Each row is a point on a landscape with many valleys, with its height.
A ball rolls from a point to the lowest of its 2 nearest points, and stops where none of them is lower. Distance is the straight distance between rows; heights are no part of it.
gusal height 26.6: 63 145 138 137 159 133 116 149 132 82 120 130 133 111 111 87 174 177 132
 109 150 73 84 174 95 126 181 129 134 171 108 113 106 138 140 122 121
 167 73 148 154 114 161 112 148 106 99 140 158 112 163 127 126 135 122
 121 146 93 130
bagu height 57.0: 139 129 105 114 63 121 165 122 134 148 152 151 134 168 138 133 105 136
 94 94 168 135 154 119 131 133 121 138 173 119 175 129 105 121 74 115
 109 117 153 69 118 174 126 155 140 148 136 123 121 169 122 80 137 151
 132 132 163 144 152
Pup height 28.0: 154 137 136 158 118 150 129 132 128 145 138 114 152 98 121 137 117 97
 158 137 111 143 136 139 144 165 114 116 115 114 101 124 141 125 121 123
 149 130 133 143 122 99 125 131 124 125 132 132 109 108 128 135 134 108
 125 139 136 127 121
vig height 39.1: 96 128 120 88 129 114 120 104 127 104 93 127 130 149 105 99 139 167 134
 124 154 112 110 139 107 121 162 116 126 121 124 128 129 134 121 89 125
 129 128 122 131 135 131 124 134 126 113 138 133 111 144 108 111 160 150
 127 115 121 130
rabi height 70.3: 139 112 107 181 82 145 132 141 91 164 137 147 108 101 142 171 118 119 98
 115 132 117 133 120 154 164 98 162 113 128 130 119 180 116 142 167 116
 138 111 107 119 158 156 120 138 104 120 144 154 134 129 147 173 62 109
 134 157 118 106
zug height 59.9: 83 119 116 140 93 100 88 133 112 118 112 170 98 156 141 171 147 194 104
 104 182 90 110 113 133 128 123 167 147 160 164 100 146 132 154 151 100
 145 114 99 127 171 169 122 126 117 104 141 170 147 134 121 139 118 121
 128 151 110 114
Lerem height 39.3: 140 115 133 145 136 150 125 155 131 117 147 134 105 72 153 109 144 119
 187 131 125 104 110 118 128 169 174 105 57 102 95 154 124 128 152 106
 135 138 132 128 128 107 118 119 84 135 154 143 122 100 155 162 128 115
 123 165 105 97 81
Leri height 66.3: 125 107 85 79 108 92 135 131 116 126 109 117 118 178 93 130 101 126 104
 114 149 160 133 119 108 128 145 136 138 112 139 163 173 115 125 94 141
 135 159 100 115 147 101 122 175 121 108 114 75 138 124 89 111 111 152
 125 134 153 121
big height 30.2: 100 143 148 140 156 160 109 174 146 92 161 116 152 75 121 111 162 109
 149 115 112 98 111 152 128 131 135 125 137 170 78 112 106 137 124 139
 152 165 76 189 138 77 130 110 178 111 114 121 113 114 161 137 131 102
 103 118 137 114 125
Sim height 39.5: 138 135 140 128 141 140 174 136 155 118 143 102 162 104 101 92 119 98
 108 100 92 138 146 163 89 126 140 119 138 132 114 121 108 132 99 129
 143 127 116 159 134 88 132 144 148 132 129 133 99 110 110 130 146 131
 128 104 140 136 149
Durud height 28.9: 126 126 114 122 166 105 125 137 85 138 100 129 83 153 129 165 127 135
 105 159 139 143 122 115 144 137 106 131 132 116 167 166 181 115 174 147
 121 130 136 101 114 155 101 101 122 96 124 113 120 163 107 144 119 94
 120 144 94 122 118
Mal height 34.8: 164 121 109 105 86 109 94 127 121 148 116 132 115 145 160 142 109 133
 159 142 137 145 133 87 183 143 104 163 101 89 126 144 146 124 133 111
 135 107 171 113 121 153 112 127 123 155 149 123 123 116 144 100 96 133
 141 142 126 143 100
Dov height 56.3: 131 131 128 107 90 111 139 125 134 146 156 149 119 174 171 137 110 136
 112 120 183 134 143 98 153 123 131 132 166 115 181 141 99 131 93 130 93
 117 163 69 125 171 127 137 105 168 150 117 146 168 126 95 125 157 119
 133 137 130 132
puneg height 12.6: 108 123 129 138 169 135 119 146 137 121 123 113 137 137 110 156 138 109
 106 147 116 138 125 131 127 102 108 123 168 168 151 119 142 135 132 166
 126 139 109 166 134 114 122 135 154 87 110 107 120 154 125 135 110 108
 97 93 115 152 151
biza height 67.4: 156 110 91 110 106 115 116 130 121 138 116 111 127 143 107 143 98 105
 131 128 130 162 129 104 145 140 111 150 133 114 127 152 171 122 131 111
 153 122 149 128 117 133 101 126 172 123 128 104 82 137 131 107 106 107
 137 126 135 159 114
bov height 55.4: 152 111 100 102 79 99 146 118 139 135 130 143 127 159 137 120 101 125
 101 92 132 130 153 101 124 117 122 165 153 106 160 144 124 127 94 121
 116 109 154 102 123 162 132 151 153 153 140 129 111 153 114 94 124 138
 145 124 143 166 141
mobul height 58.2: 79 141 135 157 131 123 96 128 113 109 104 162 115 146 111 156 149 192
 123 122 178 98 102 137 131 132 149 124 138 164 141 93 147 122 163 138
 104 147 99 99 126 145 151 117 106 91 85 143 178 137 132 138 144 119 118
 138 141 95 129
gal height 26.5: 119 138 151 102 140 127 110 115 152 126 117 107 159 147 104 111 145 128
 144 142 112 136 137 129 140 72 105 104 165 153 100 92 72 134 117 113
 145 101 125 175 126 90 111 150 152 142 127 118 120 116 148 113 99 190
 127 86 123 150 161
Kize height 15.7: 68 135 108 90 140 101 78 128 119 118 119 134 83 197 134 138 163 175 125
 133 192 103 103 117 137 101 150 136 155 159 178 133 138 120 150 120 109
 146 130 115 153 172 137 126 141 127 112 93 157 168 145 94 97 149 113
 124 126 131 124
tula height 9.8: 128 112 154 161 194 121 123 122 127 110 122 134 118 99 166 141 149 120
 123 166 78 115 117 106 124 96 104 134 115 133 143 127 126 144 172 182
 108 124 112 162 143 116 145 123 99 121 131 123 154 128 97 172 114 117
 117 119 91 136 144
Masol height 11.8: 154 136 118 105 89 153 144 136 149 125 161 102 151 106 106 85 114 84 139
 91 118 133 135 141 106 156 164 115 104 105 80 141 95 123 82 67 166 132
 146 131 115 94 105 121 155 169 137 128 92 98 144 123 137 132 146 138
 139 128 102
mizib height 34.6: 132 134 122 122 128 94 136 135 95 146 120 146 82 175 158 166 112 148 76
 140 152 156 136 102 151 131 94 150 163 120 192 150 157 121 149 162 108
 114 140 77 109 173 115 106 114 120 142 113 133 171 103 139 128 108 118
 141 117 125 134
Soti height 27.5: 125 127 109 93 112 95 88 142 100 146 117 143 79 179 172 164 125 165 148
 146 180 124 116 86 178 130 119 151 128 111 163 141 150 116 151 130 117
 125 166 80 121 175 101 115 111 144 149 112 137 153 146 108 114 136 113
 135 107 114 90
bavit height 22.3: 135 124 108 128 67 135 141 112 113 131 146 138 146 109 110 109 120 132
 142 82 146 124 135 152 102 170 164 137 98 95 93 127 117 105 100 80 125
 139 135 87 123 137 141 130 131 143 124 163 127 86 140 131 170 130 136
 149 165 104 101
Bugu height 23.7: 146 121 148 126 173 135 163 124 152 132 126 95 141 110 113 93 115 86 120
 147 83 155 132 126 95 111 121 100 115 119 130 148 111 147 137 128 140
 106 134 164 133 92 100 129 110 131 154 110 100 126 106 151 111 150 133
 129 83 148 140
Pip height 50.3: 137 128 122 157 122 113 128 111 112 132 104 139 142 118 124 154 114 135
 112 135 108 134 136 136 132 140 103 144 124 117 123 113 156 119 141 139
 120 128 126 131 115 135 153 122 119 108 114 146 139 110 109 136 150 108
 134 131 130 123 146
figel height 13.9: 98 148 151 179 150 179 131 177 138 113 170 136 119 77 111 119 163 130
 141 117 154 96 109 173 107 168 166 82 130 144 107 126 112 136 122 149
 122 167 86 114 135 100 125 109 102 99 116 131 153 137 139 166 172 96
 105 148 139 85 118
niku height 16.9: 129 135 104 112 98 140 152 126 115 123 144 111 146 122 78 104 106 114
 132 87 133 143 130 178 87 177 170 124 98 106 83 136 128 112 95 66 157
 145 133 105 111 108 114 114 147 140 113 139 88 90 134 121 159 112 154
 144 155 112 113
Kasuf height 35.4: 85 137 132 106 153 137 149 138 133 99 122 112 119 131 95 82 151 152 120
 109 153 106 105 175 73 131 183 106 127 128 124 143 119 134 119 98 125
 149 105 119 138 113 136 112 138 111 109 135 130 111 138 119 132 137 137
 130 127 111 129
gomi height 32.7: 157 152 147 132 85 159 122 127 151 147 150 117 167 121 125 120 127 110
 172 143 120 141 150 139 151 118 103 98 142 131 89 102 72 127 87 102 156
 114 136 153 111 86 109 147 130 151 131 137 123 104 155 113 117 166 119
 117 147 129 123
didag height 69.2: 153 113 101 161 99 136 124 140 114 152 126 121 129 105 138 166 102 106
 120 135 109 141 132 122 160 156 82 169 114 126 117 122 183 119 131 158
 146 137 121 148 118 135 140 131 165 105 124 133 118 123 127 126 140 69
 121 126 148 144 116
Baf height 18.3: 110 129 125 121 153 141 84 129 122 147 130 104 136 160 102 173 143 111
 141 165 134 149 132 115 159 91 86 113 173 176 125 92 125 130 138 143
 146 122 114 173 125 119 105 144 159 92 120 95 112 155 143 113 96 134 98
 103 128 155 165
fus height 54.6: 119 137 138 166 123 145 82 140 108 126 124 157 107 117 160 175 140 162
 170 137 162 91 114 100 175 152 137 136 103 136 115 95 149 119 158 141
 119 139 123 125 118 140 125 134 103 112 119 142 168 129 154 153 131 119
 102 131 123 95 106
Kevir height 30.5: 161 152 151 149 114 155 109 135 138 146 144 102 153 99 123 134 121 104
 192 153 102 142 137 131 156 145 97 91 118 130 68 108 112 125 121 98 162
 123 124 173 114 74 112 141 131 136 139 128 106 96 143 133 110 136 117
 141 144 127 118
kanot height 16.6: 178 125 134 132 85 152 161 113 153 141 159 106 155 88 134 72 118 80 133
 98 97 137 153 129 119 135 133 127 99 91 90 135 80 132 86 102 148 109
 142 146 130 102 124 150 134 182 154 148 121 102 128 124 141 154 145 135
 147 141 113
Valuz height 46.0: 126 116 138 118 137 110 94 135 140 121 153 149 98 140 203 146 137 137
 138 136 132 101 122 74 160 93 117 165 129 126 161 133 112 148 139 186
 106 130 139 129 155 152 139 138 106 163 158 120 175 159 127 132 119 134
 111 115 116 140 106
Fazuz height 49.9: 186 96 101 159 79 128 181 124 118 180 154 119 138 115 138 117 84 77 81
 99 75 167 172 113 138 152 87 167 115 116 147 144 153 113 99 153 119 106
 123 114 134 167 142 138 142 133 154 124 115 161 102 133 153 91 120 135
 157 157 141
sonad height 50.4: 156 132 147 107 109 117 104 80 164 129 109 142 150 131 141 124 121 145
 127 131 100 135 142 100 154 79 89 157 136 126 117 108 80 140 108 149
 120 88 143 154 131 132 141 163 127 170 136 148 137 102 118 89 112 186
 165 99 133 166 158
Kote height 35.5: 109 129 155 132 160 173 155 165 159 88 162 99 129 92 125 64 161 99 132
 108 120 102 109 167 97 124 163 97 134 132 107 137 79 150 106 122 141
 146 111 153 155 83 123 100 145 132 133 119 117 127 152 145 133 134 122
 128 116 107 120
rurun height 31.5: 93 135 136 136 167 136 123 149 134 99 133 124 126 106 117 112 161 140
 120 122 136 95 105 152 98 128 168 118 129 149 127 132 134 133 140 136
 119 159 95 148 147 113 144 114 142 96 108 117 135 127 141 141 132 110
 120 120 122 122 129
lanar height 18.5: 132 114 162 136 198 133 133 122 144 104 124 111 137 90 135 106 150 103
 144 165 74 120 118 115 113 99 119 111 111 134 115 125 110 149 153 144
 130 117 113 184 146 92 131 130 111 123 142 119 125 114 117 166 105 144
 123 123 86 137 143
kov height 24.8: 163 112 129 129 153 108 129 112 134 133 110 119 109 103 153 110 117 111
 163 157 88 135 118 91 142 130 119 137 68 91 113 163 158 137 168 123 136
 107 149 147 135 121 123 118 103 146 165 124 121 107 120 146 98 131 145
 155 93 145 100
makad height 49.5: 113 134 149 107 127 113 119 107 139 118 134 155 112 146 170 127 136 155
 127 130 151 103 126 101 135 106 138 138 138 126 166 130 92 140 121 148
 103 116 143 108 143 150 153 137 98 162 136 136 169 139 123 125 123 162
 137 121 119 126 129
teget height 24.9: 169 126 121 165 103 142 145 130 112 164 149 120 132 89 121 132 108 90
 146 118 114 152 137 141 127 188 136 119 79 97 100 149 148 115 124 119
 141 132 139 110 127 125 131 120 107 136 142 138 123 110 119 144 157 94
 137 163 137 122 102
Bipus height 45.0: 115 114 116 137 101 126 117 136 131 109 138 142 136 93 137 118 143 129
 139 100 137 84 117 124 115 133 161 148 111 117 108 134 124 131 125 131
 123 147 113 134 139 124 150 123 145 136 126 151 136 104 152 131 151 109
 124 129 143 122 102
nimu height 47.3: 131 132 143 102 129 106 70 94 141 124 108 143 147 157 138 151 141 158
 137 151 118 129 130 90 164 77 91 160 152 151 127 88 88 140 137 147 123
 103 134 168 134 136 139 160 135 158 129 123 149 119 127 96 93 188 152
 86 127 161 174
vot height 53.4: 162 106 101 125 72 123 143 121 124 163 141 137 126 156 156 155 89 108 96
 111 132 153 160 95 160 137 83 178 159 118 159 127 138 123 90 147 121
 109 145 105 124 171 136 141 149 142 149 122 118 159 121 96 132 121 127
 127 160 159 145
porir height 38.9: 114 125 126 123 138 107 120 136 123 130 133 138 103 165 159 164 124 126
 93 137 150 133 135 95 148 103 103 158 170 141 190 135 138 134 130 170
 107 120 133 118 132 159 131 128 131 128 132 104 142 174 107 123 108 126
 113 115 112 145 146
fip height 65.1: 120 102 91 90 147 78 168 130 98 128 98 122 106 162 92 118 99 133 79 109
 125 160 132 141 81 128 150 136 132 122 156 179 186 119 146 107 133 136
 139 95 113 159 118 103 150 111 114 125 79 144 105 114 123 99 149 137
 117 144 130
magiz height 32.6: 151 112 100 107 84 97 110 131 102 155 117 147 94 161 159 158 112 151 131
 122 151 145 138 100 162 155 102 168 113 92 148 151 164 114 139 129 122
 120 163 83 113 181 121 111 115 139 147 143 130 134 131 114 124 112 136
 148 130 125 99
tapu height 71.6: 144 109 125 175 92 137 118 124 111 138 136 157 115 103 176 163 129 128
 93 124 100 109 135 107 152 127 81 181 116 139 138 104 149 126 136 192
 104 131 104 135 136 161 182 129 130 118 131 146 181 140 113 149 158 86
 117 121 154 134 127
votek height 33.1: 98 159 158 139 155 168 141 171 153 96 173 98 146 107 106 82 160 104 134
 103 114 113 125 184 107 117 134 98 164 162 93 104 79 144 97 130 154 152
 94 177 145 78 124 105 160 113 113 127 117 127 154 132 137 138 108 107
 138 104 139
mikit height 22.5: 128 146 135 114 145 128 111 117 139 143 117 100 151 163 97 145 130 113
 152 161 124 168 141 135 146 92 94 88 167 148 115 102 112 125 121 109
 146 111 129 154 119 104 92 149 141 114 123 108 109 132 135 117 99 159
 111 108 126 145 158
lesi height 47.7: 163 113 105 142 104 116 168 109 119 144 117 130 142 121 119 118 93 111
 87 104 82 142 158 129 115 142 108 155 116 118 142 139 157 119 121 140
 114 118 130 127 124 150 157 138 139 129 128 139 112 121 97 133 152 100
 141 124 143 147 145
gubar height 34.3: 107 147 162 118 140 174 141 149 142 94 150 111 128 98 127 66 160 124 156
 118 138 105 108 171 109 144 167 90 113 122 87 124 69 139 104 82 154 142
 118 134 137 86 109 105 123 134 135 139 130 111 162 141 129 162 136 139
 115 79 113
nagir height 23.2: 123 133 120 123 168 121 116 116 83 127 95 123 101 145 103 151 136 146
 146 171 143 142 115 124 142 151 135 95 107 115 131 145 174 113 167 103
 127 127 139 106 111 140 97 109 114 95 122 115 115 138 123 147 115 111
 130 156 91 103 118
bugis height 61.6: 102 109 110 119 107 81 115 127 110 125 98 164 94 158 149 153 128 185 83
 101 147 105 122 115 114 128 124 163 141 132 168 136 164 123 154 146 101
 133 130 78 118 183 163 106 132 109 113 148 141 132 119 119 142 102 136
 131 139 118 120
figik height 43.9: 113 140 141 92 160 115 68 89 127 114 97 138 133 152 137 134 162 156 156
 171 126 110 108 96 158 87 124 134 130 142 112 92 102 129 150 117 130
 106 134 166 143 135 135 147 129 149 132 120 155 124 138 120 88 192 143
 101 104 140 154
Sidor height 42.3: 118 122 128 136 137 127 160 129 141 101 132 128 159 82 106 95 128 121 91
 95 87 101 128 167 81 127 153 150 124 133 109 124 127 130 117 138 124
 151 98 150 137 110 173 136 154 129 113 143 119 104 117 137 167 109 139
 102 143 127 146
ner height 30.6: 124 142 158 129 137 129 120 110 141 122 130 128 150 136 136 131 139 138
 141 150 120 131 140 125 141 94 109 110 150 138 128 101 90 138 115 141
 129 112 130 156 134 117 130 150 111 143 125 138 147 123 128 125 110 176
 133 104 120 129 152
vobo height 12.9: 130 145 139 128 174 143 157 136 115 144 119 91 149 148 59 143 100 103
 123 153 103 191 141 171 120 135 114 67 144 140 121 123 146 121 131 108
 155 124 130 133 114 101 86 128 116 98 112 104 82 140 103 133 131 116
 121 135 120 131 155
biman height 73.1: 140 117 140 175 127 125 132 123 119 136 133 160 111 99 175 148 136 136
 107 129 109 110 133 107 132 132 110 145 114 121 151 126 138 132 156 183
 96 122 119 115 131 143 157 120 83 122 136 143 177 139 104 166 155 104
 122 140 123 119 122
zene height 54.5: 139 145 138 107 93 124 158 103 143 136 146 155 136 152 149 108 115 146
 119 128 163 129 143 134 126 114 141 105 147 112 168 141 65 129 78 117
 101 105 160 75 127 148 129 149 96 172 143 141 148 146 120 102 121 188
 149 132 130 126 145
vam height 30.0: 172 103 112 115 112 93 134 127 133 149 124 135 105 120 174 118 102 114
 147 129 104 136 138 91 148 133 112 162 80 81 128 172 147 131 143 133
 120 99 162 118 137 155 124 113 113 155 167 131 130 115 128 128 111 116
 145 147 118 146 90
Fuli height 74.8: 106 106 145 159 150 116 118 129 133 120 129 176 81 97 181 131 154 160
 104 121 122 67 113 112 99 109 147 142 106 137 157 136 121 136 169 180
 83 144 112 100 134 143 166 111 73 127 125 151 188 133 108 172 159 107
 133 134 127 107 109
kaguv height 56.4: 92 131 141 178 133 128 76 138 112 117 118 174 92 124 151 176 153 190 145
 126 172 74 101 113 155 139 148 139 116 168 138 88 146 121 176 160 100
 147 100 107 118 146 132 117 90 101 104 146 184 147 140 167 148 101 104
 132 130 91 107
riteg height 33.7: 136 145 125 78 153 120 143 98 116 140 105 115 124 168 123 109 121 120
 141 166 144 166 135 121 129 109 136 87 134 109 151 159 120 126 119 90
 129 102 164 94 119 137 87 124 103 141 148 105 116 139 118 123 93 169
 134 138 89 126 138
nir height 29.9: 147 135 121 75 139 135 161 106 140 138 115 89 136 152 97 86 106 91 123
 138 126 180 136 136 100 112 143 79 126 116 127 161 109 125 109 71 153
 101 155 117 108 106 68 125 121 149 138 98 83 134 118 115 91 167 142 139
 92 145 136
sezo height 23.1: 128 113 127 143 160 125 129 138 140 107 119 115 156 94 123 125 132 111
 122 134 76 114 109 136 109 120 123 150 123 140 106 120 154 139 150 149
 135 150 102 179 137 100 139 126 157 107 116 117 104 105 121 145 128 100
 122 110 118 150 139
Nago height 18.7: 146 115 141 154 174 123 113 131 124 122 111 128 109 103 175 137 142 125
 155 170 84 117 109 86 151 124 110 137 90 113 128 143 158 131 186 145
 120 119 129 159 141 122 125 122 98 122 148 121 143 124 118 166 104 120
 117 140 84 134 112
gesov height 63.5: 106 98 100 100 128 73 158 125 106 129 86 151 105 147 120 124 112 168 75
 104 127 122 127 139 70 129 146 149 117 121 157 160 169 116 152 124 110
 134 134 78 117 175 154 102 129 109 114 152 110 117 102 117 142 103 159
 139 128 119 120
bove height 37.5: 144 145 122 91 146 137 100 109 116 139 97 116 127 155 136 139 132 127
 177 177 141 144 124 100 168 126 124 94 109 109 125 136 129 113 139 82
 137 108 163 119 123 130 83 133 112 142 150 100 122 129 143 119 90 168
 128 139 91 121 113
lemo height 3.7: 101 156 126 135 132 157 154 153 122 131 140 113 144 163 56 157 116 120
 103 127 154 167 143 182 120 120 120 88 183 157 140 104 149 118 98 135
 142 149 116 117 118 119 103 137 151 84 86 116 107 158 123 102 142 103
 115 119 162 123 165
nuvim height 31.2: 113 139 144 122 119 157 142 137 133 113 140 132 118 114 132 101 150 138
 158 113 172 105 118 155 113 147 179 85 119 118 126 137 92 131 105 97
 127 136 133 100 128 121 117 115 95 139 129 141 143 118 152 140 133 151
 130 148 124 90 108
Bog height 9.4: 87 143 135 131 162 138 157 143 128 122 127 108 128 176 83 132 133 137 86
 128 151 160 136 175 101 101 131 87 185 175 173 127 141 118 119 143 118
 144 110 118 137 128 121 131 127 88 92 108 127 170 109 117 128 123 111
 121 142 129 167
rad height 18.1: 137 117 140 153 140 144 122 137 148 133 144 110 146 108 136 145 133 96
 134 140 96 134 134 114 139 104 97 136 142 143 127 117 127 146 127 161
 135 125 110 181 133 98 130 135 141 115 128 117 124 130 128 137 116 117
 105 103 123 158 138
disu height 68.3: 162 114 98 131 110 117 121 123 130 137 106 113 145 119 108 136 97 100
 128 127 98 151 129 116 141 137 97 173 119 125 100 134 182 125 135 127
 156 133 125 160 113 109 130 131 179 120 119 115 89 104 123 111 122 88
 134 109 149 160 128
rigo height 17.8: 136 147 137 137 174 128 129 109 92 143 93 110 133 145 85 162 118 127 135
 178 114 174 131 144 143 146 106 88 121 120 115 123 168 111 162 108 146
 124 132 130 107 116 93 118 106 95 114 118 105 129 102 141 120 109 125
 146 108 116 146
tagug height 42.5: 102 119 139 118 152 115 83 137 140 120 150 136 115 158 172 158 141 117
 124 145 130 121 122 80 157 75 98 160 164 164 172 113 107 149 138 180
 112 128 126 149 156 144 129 147 135 145 143 104 157 172 122 129 97 145
 101 96 110 166 145
tuzit height 52.3: 114 140 145 116 131 115 162 99 135 129 118 151 108 149 138 107 127 156
 107 126 161 127 138 141 100 117 154 102 149 122 182 143 102 133 114 131
 97 110 139 80 131 147 143 127 84 146 129 139 159 147 108 128 128 162
 141 139 120 110 141
baze height 34.0: 139 145 133 134 90 137 118 117 144 133 138 131 157 137 130 141 124 122
 144 127 145 130 153 127 144 120 115 131 159 133 121 96 96 125 92 128
 134 121 135 141 125 120 138 151 135 142 120 143 139 118 145 108 129 154
 127 106 154 135 142
pofin height 47.8: 165 137 149 104 108 127 143 80 164 128 118 124 161 109 124 87 122 130
 134 117 96 133 135 114 131 88 118 135 115 113 89 116 72 137 94 118 137
 85 148 157 120 98 127 168 138 177 146 148 120 83 125 96 123 184 170 113
 128 149 139
rifif height 20.2: 78 129 145 159 152 160 122 167 150 93 156 140 112 82 128 98 178 156 137
 101 160 70 90 171 94 143 190 115 123 161 109 132 99 143 140 133 113 172
 73 123 141 110 141 109 113 104 107 139 161 126 156 155 154 112 112 143
 148 80 107
mut height 15.8: 89 129 122 132 154 109 132 129 123 108 106 131 122 155 111 141 136 152
 86 122 142 123 119 150 103 116 134 129 169 156 169 126 159 126 145 155
 112 148 113 120 135 141 151 120 140 92 92 120 132 149 105 126 129 109
 123 113 134 131 149
Gezi height 8.8: 133 148 127 144 149 162 146 153 114 151 144 101 146 135 57 171 87 95 111
 141 123 190 143 177 130 141 99 88 148 156 115 109 155 130 111 144 165
 142 115 137 110 97 94 139 154 87 102 112 74 139 116 121 146 80 110 123
 155 133 150
Kul height 20.9: 168 116 114 137 89 138 177 120 124 157 159 116 147 90 124 83 102 78 118
 92 99 143 153 140 92 167 156 127 81 85 101 149 113 121 108 101 137 115
 141 119 137 126 147 130 118 165 152 140 117 114 114 136 159 119 146 158
 144 133 107
fif height 40.5: 131 142 123 88 144 126 67 101 128 136 108 122 135 164 144 143 157 135
 175 181 147 127 118 89 180 93 111 110 134 139 121 109 104 119 137 96
 134 109 159 142 134 129 95 143 121 151 147 95 142 138 152 112 88 193
 123 114 101 134 135
mibas height 45.3: 133 115 120 146 141 114 174 125 126 123 115 138 143 108 117 111 113 126
 68 106 79 120 135 155 79 132 135 143 125 133 151 134 150 127 135 149
 109 133 115 124 136 130 163 128 127 119 120 138 116 123 89 147 163 99
 136 111 132 137 155
Tisep height 36.7: 117 132 164 140 167 179 132 157 135 104 148 122 118 79 138 97 169 114
 177 139 132 100 108 150 122 156 174 77 95 120 90 134 91 135 134 97 141
 135 117 139 133 90 105 109 92 122 146 126 128 116 153 161 128 137 119
 155 99 82 109
zuga height 51.7: 160 109 96 154 66 158 157 128 120 174 160 125 128 130 130 161 94 80 98
 107 131 153 156 118 144 153 89 155 144 128 141 120 148 121 84 157 129
 125 127 114 126 157 140 150 164 118 141 128 116 161 124 118 153 86 112
 126 175 146 128
lon height 37.0: 139 140 136 133 105 133 172 115 147 137 141 120 162 137 106 118 105 119
 105 108 110 150 163 150 112 120 117 114 158 132 137 107 104 124 85 124
 127 108 137 134 117 119 129 155 133 140 122 141 122 128 114 113 144 149
 138 112 151 136 166
kub height 27.2: 116 131 119 141 89 139 133 120 118 124 135 148 125 113 114 121 138 160
 163 103 175 116 123 157 111 165 171 113 97 100 110 127 116 121 118 89
 127 134 131 69 115 133 132 117 90 129 119 166 149 98 144 146 168 141
 139 152 144 80 97
nodo height 52.5: 128 145 139 168 135 138 99 127 114 123 114 144 147 113 129 168 129 147
 157 150 126 119 116 124 160 156 111 132 111 134 100 92 153 121 154 135
 133 141 107 154 119 116 143 130 121 101 111 150 141 101 136 147 134 109
 116 136 130 113 130
dogo height 42.0: 131 101 125 146 129 123 121 138 122 116 124 139 120 72 143 119 134 132
 160 123 105 93 116 118 121 156 157 141 67 100 89 145 148 134 154 119
 128 138 118 132 128 125 148 113 112 122 142 158 130 85 143 152 144 103
 137 155 122 110 94
biv height 27.0: 131 133 135 144 149 147 125 158 143 116 148 105 165 74 105 113 126 88
 142 124 84 123 119 145 115 152 123 126 119 139 71 122 139 134 126 127
 153 160 95 183 130 70 125 124 165 120 127 113 87 98 137 139 142 95 115
 124 133 133 123
kazim height 9.2: 78 127 105 112 130 113 107 150 119 112 119 132 112 169 107 141 149 159
 116 113 187 103 102 136 117 117 154 137 154 152 153 132 157 122 136 125
 115 156 117 116 134 153 137 120 156 98 90 119 134 149 150 101 119 114
 120 128 142 127 114
geb height 21.9: 94 125 114 74 142 86 65 134 114 120 128 149 74 189 181 150 150 173 145
 141 178 102 103 85 153 97 140 152 137 138 168 129 134 125 163 135 107
 136 148 93 147 188 122 129 122 156 153 97 158 168 150 105 105 153 109
 116 104 122 94
Finat height 27.1: 158 134 134 118 140 144 170 138 145 138 146 94 142 118 98 81 101 72 124
 122 106 168 142 148 97 142 155 84 118 116 122 157 98 137 110 97 160 114
 144 133 125 93 93 122 111 145 142 109 87 129 115 136 122 131 139 143 95
 138 124
Rusu height 42.1: 131 141 135 104 119 124 130 95 137 109 103 120 156 134 107 105 122 146
 137 120 129 131 129 142 113 125 146 130 122 108 94 114 115 127 113 90
 143 119 138 134 117 106 130 137 138 140 122 148 118 88 130 108 126 161
 158 118 131 127 136
kiru height 45.1: 160 125 133 122 106 113 136 93 146 132 110 126 151 103 130 103 106 123
 141 129 88 138 134 115 127 129 114 147 92 94 93 129 124 133 116 114 136
 105 139 151 129 116 147 143 132 157 140 152 122 83 116 117 128 144 160
 132 131 147 125

Where does a ball stop that starts at each point below?
Leri: puneg
vot: puneg
pofin: figel
gomi: Masol
sonad: tula
Fuli: puneg
tuzit: lemo
Kote: puneg

Call two points neighbours if one is among the 2 nearest of the other. Go from one point of each pair to the other, from neighbour to neighbour, staying as low as possible. Name the highest point that can't be avoided.
lemo and puneg: sonad
puneg and figel: Bipus
kazim and lemo: mut
tula and lemo: Mal
puneg and Masol: baze
